The views of a scene show one set of named points, each view turned or mirrored, and shifted as a whole, with a little noise and some points left out.

Scene 1
View 1
z_302: [-18, 5, -18, 12, 26, -3, -8, -1, -3, -4, 9, -24, -8, -10, -30, 2, -2, -26, -18, -6, 17]
z_155: [-34, 5, 0, -12, 7, -2, -18, 27, -40, 3, -8, -18, -12, 24, -19, 0, -7, 1, -9, -13, 6]
z_304: [-23, 5, -16, 2, 22, -1, -16, 5, -18, 0, 10, -16, -8, 2, -27, 4, -4, -17, -9, -8, 11]
z_969: [-16, 5, 0, 4, 6, 1, -26, 10, -17, 6, -9, -13, -8, 2, -12, -10, -8, -16, -13, -15, 18]
z_486: [-25, -1, -8, 12, 0, -6, -1, 6, -3, 6, -28, -23, 0, -5, -14, -19, -16, -3, -22, -15, 19]
z_797: [-11, 10, 4, 5, 16, 4, -32, 13, -12, 0, 7, -20, -17, -2, -19, 4, 2, -40, -17, -14, 20]
z_970: [-38, 11, 12, -19, 3, 2, -21, 45, -45, -1, -8, -28, -20, 36, -19, 6, -3, -1, -12, -12, 6]
z_345: [-45, -9, -17, 3, -10, -13, 18, 13, -15, 12, -53, -19, 10, 9, -8, -34, -31, 38, -18, -14, 12]
z_530: [-26, 7, -7, 8, 16, -3, 0, 16, -2, -6, -7, -36, -10, -2, -27, 0, -1, -24, -25, -8, 16]
z_529: [-31, 0, -6, -1, -1, -5, -7, 15, -21, 8, -23, -17, -4, 12, -13, -16, -17, 8, -15, -14, 12]
z_116: [-23, -2, -18, 14, 5, -6, 0, -7, -1, 9, -23, -15, 5, -12, -13, -23, -19, -1, -19, -13, 19]
z_724: [-29, 8, 7, -5, 0, 0, -17, 30, -24, 2, -19, -27, -14, 17, -15, -5, -6, -6, -19, -14, 12]
z_628: [-5, 6, -1, 19, 7, 1, -21, 1, 5, 6, -11, -19, -8, -18, -12, -15, -7, -32, -22, -16, 27]
View 2
z_116: [12, -3, -1, 12, -17, -7, 0, -35, 4, 12, 7, 14, -1, -2, 9, 10, 20, 11, 15, -11, 18]
z_628: [35, 8, -22, 14, -20, 0, -13, -29, -9, 9, -6, -4, -3, 3, 4, 9, 6, 17, 4, -9, -3]
z_724: [17, -19, -25, -5, 4, -2, -11, -28, -4, 25, 18, 12, -11, 27, -3, 2, -1, -18, 3, 3, 7]
z_302: [34, -1, -37, -10, -24, 3, -2, -39, -8, 21, -9, 14, -3, -11, 12, 3, 26, 4, 7, -4, -10]
z_969: [25, -10, -26, 7, -12, 7, -13, -22, -4, 9, 8, 2, -3, 17, 1, 6, 14, -11, 11, 2, -1]
z_797: [47, -2, -54, -3, -19, 14, -19, -22, -17, 12, -5, -2, -2, 13, -1, -1, 12, -12, 6, 6, -25]
z_304: [30, -6, -36, -8, -16, 5, -8, -31, -6, 19, 0, 12, -4, 2, 5, 2, 19, -6, 7, 2, -10]
z_530: [28, -3, -33, -12, -7, -4, -1, -41, -8, 31, -3, 17, -11, 0, 7, 2, 8, 4, 2, -5, -2]
z_970: [16, -33, -39, -17, 13, 4, -12, -25, -6, 29, 26, 17, -14, 37, -9, -7, 2, -42, 4, 17, 2]
z_345: [-17, -25, 28, 10, 5, -15, 8, -38, 16, 18, 33, 27, -10, 16, 8, 9, 13, -3, 20, -7, 48]
z_155: [14, -32, -37, -19, 6, 4, -8, -29, -3, 28, 20, 20, -10, 24, -1, -7, 11, -37, 8, 14, 0]
z_486: [13, -6, -3, 8, -8, -8, -2, -35, 1, 19, 9, 13, -5, 8, 6, 7, 8, 9, 10, -10, 18]
View 3
z_724: [11, 31, -14, -3, 36, 0, 21, 18, -3, 12, -19, -6, 24, -5, 3, 1, 12, 41, -6, -13, -18]
z_529: [9, 14, -12, -10, 28, 2, 33, 15, -9, 5, -22, -7, 17, -6, -11, -11, 10, 31, -3, -9, -8]
z_345: [8, 6, -8, -38, 25, -6, 53, 17, -40, -1, -35, -10, 10, -9, -24, -37, 5, 37, 4, -18, -7]
z_116: [11, 11, -18, 1, 6, 16, 29, 3, 6, -9, -2, -8, 0, 3, -4, -7, -13, 20, 3, -3, -6]
z_302: [14, 28, -14, 21, 3, 19, 15, 0, 25, 5, 2, 1, 12, 1, 9, 10, -14, 17, -1, 0, -9]
z_628: [13, 12, -31, 12, 25, 20, 16, 6, 20, -14, 7, -17, -1, 10, 7, 10, -3, 25, -7, -4, -15]
z_530: [18, 39, -20, 8, 13, 9, 17, 2, 12, 8, -2, -3, 15, 2, 11, 5, -13, 28, 1, -6, -17]
z_797: [10, 27, -21, 25, 32, 17, 7, 13, 28, 7, 3, -6, 16, 1, 14, 26, 10, 26, -10, 0, -15]
z_970: [9, 42, -3, 0, 44, -5, 17, 24, -7, 32, -30, 5, 45, -14, 4, 6, 26, 44, -8, -12, -17]
z_486: [11, 13, -22, -11, 18, 8, 31, 7, -2, -11, -8, -13, 3, 2, -5, -9, -7, 28, 2, -11, -11]
View 4
z_529: [-10, 17, -6, 6, -17, -9, -27, 17, 7, 12, -1, 8, -3, -17, -3, -7, 12, -18, -5, 4, 10]
z_530: [2, 20, -12, 14, 12, 10, -25, 11, 11, 2, 14, 1, 11, -24, -7, -7, 26, -13, -14, -14, 28]
z_486: [-9, 15, -6, 5, -10, 13, -44, 31, 8, 3, -1, -3, 1, -13, -13, -4, 18, -25, -1, -1, 21]
z_970: [-14, 16, -12, 11, -13, -12, -4, -16, 8, 17, -5, 14, -13, -36, 15, -4, 18, -11, -34, 9, -9]
z_155: [-13, 15, -9, 7, -14, -17, -11, 0, 4, 17, -3, 15, -9, -27, 12, -9, 16, -12, -18, 7, -1]
z_797: [13, 21, -7, 26, 4, -8, -9, 0, 20, 18, 17, 2, 18, -21, -14, -8, -2, 1, -12, -5, 27]
z_724: [-10, 14, -9, 14, -10, 3, -21, -2, 12, 11, -5, 6, -7, -25, -1, -3, 16, -17, -21, 4, 5]
z_345: [-33, 8, -6, -18, -31, 10, -60, 43, -4, -3, -20, 7, -20, -12, 1, -3, 34, -44, 2, 10, -3]
z_628: [9, 20, -4, 23, -2, 9, -35, 21, 23, 9, 13, -4, 19, -10, -28, -7, -2, -12, 2, -8, 34]
z_969: [3, 18, -4, 13, -12, -11, -23, 13, 14, 15, 5, 3, 8, -15, -12, -8, 0, -11, -2, 3, 17]
z_304: [5, 21, -8, 14, 6, -12, -16, 10, 10, 11, 14, 5, 13, -18, -6, -10, 12, -7, -6, -8, 26]
z_116: [-5, 18, -3, -1, -12, 3, -47, 40, 6, 2, 4, 1, 8, -5, -14, -9, 16, -26, 10, -3, 25]
z_302: [11, 22, -9, 12, 17, -8, -19, 19, 10, 5, 24, 4, 21, -19, -6, -13, 20, -6, -1, -16, 38]
View 5
z_970: [-7, -17, -10, -41, 7, 26, -5, -42, -22, -7, -8, 2, -8, 0, -4, -5, 44, -13, -5, -9, 15]
z_116: [2, 8, 1, -10, 2, 28, 31, -3, 0, 29, -46, -12, 26, -19, 22, -5, 8, 2, -7, -17, 2]
z_724: [-6, -8, -4, -23, 1, 27, 9, -34, -12, 0, -23, 1, 6, -1, 10, -7, 32, -6, -4, -9, 4]
z_486: [1, 1, 2, -9, 3, 30, 28, -12, -1, 20, -42, -6, 25, -11, 24, -7, 17, 3, -3, -15, -1]
z_302: [-20, 10, 17, -21, 12, 18, 31, 10, -2, 1, -23, -16, 5, -18, 22, 7, 9, -2, -27, -5, 15]
z_969: [-11, -1, 4, -17, 0, 22, 17, -14, -5, 2, -26, -10, 8, -9, 16, -3, 22, -9, -12, -5, 6]
z_797: [-31, 3, 11, -16, -4, 12, 16, -5, 1, -14, -20, -14, -1, -11, 15, 8, 19, -16, -25, 7, 4]
z_529: [7, -5, -9, -21, 1, 30, 12, -25, -11, 21, -33, -6, 16, -11, 8, -8, 24, -6, 1, -19, 7]
z_345: [35, -6, -18, -21, 10, 44, 21, -31, -11, 49, -50, 3, 36, -11, 14, -19, 20, 11, 19, -37, 3]
z_530: [-15, 3, 12, -24, 18, 27, 32, -6, -8, -6, -21, -3, 7, -7, 24, 1, 21, 5, -18, -5, 6]
z_304: [-21, 4, 10, -22, 5, 16, 22, -4, -4, 0, -22, -12, 2, -13, 17, 5, 16, -8, -21, -4, 12]
z_155: [-3, -9, -10, -36, 4, 24, -1, -30, -17, 7, -17, -5, -2, -9, -2, -4, 31, -14, -6, -14, 17]

Which points are out of place in each view (at most two, in the order of its rows)? Write none if all are in place.
view 1 | z_304
view 2 | z_797, z_155
view 3 | z_345, z_116
view 4 | z_529
view 5 | z_969
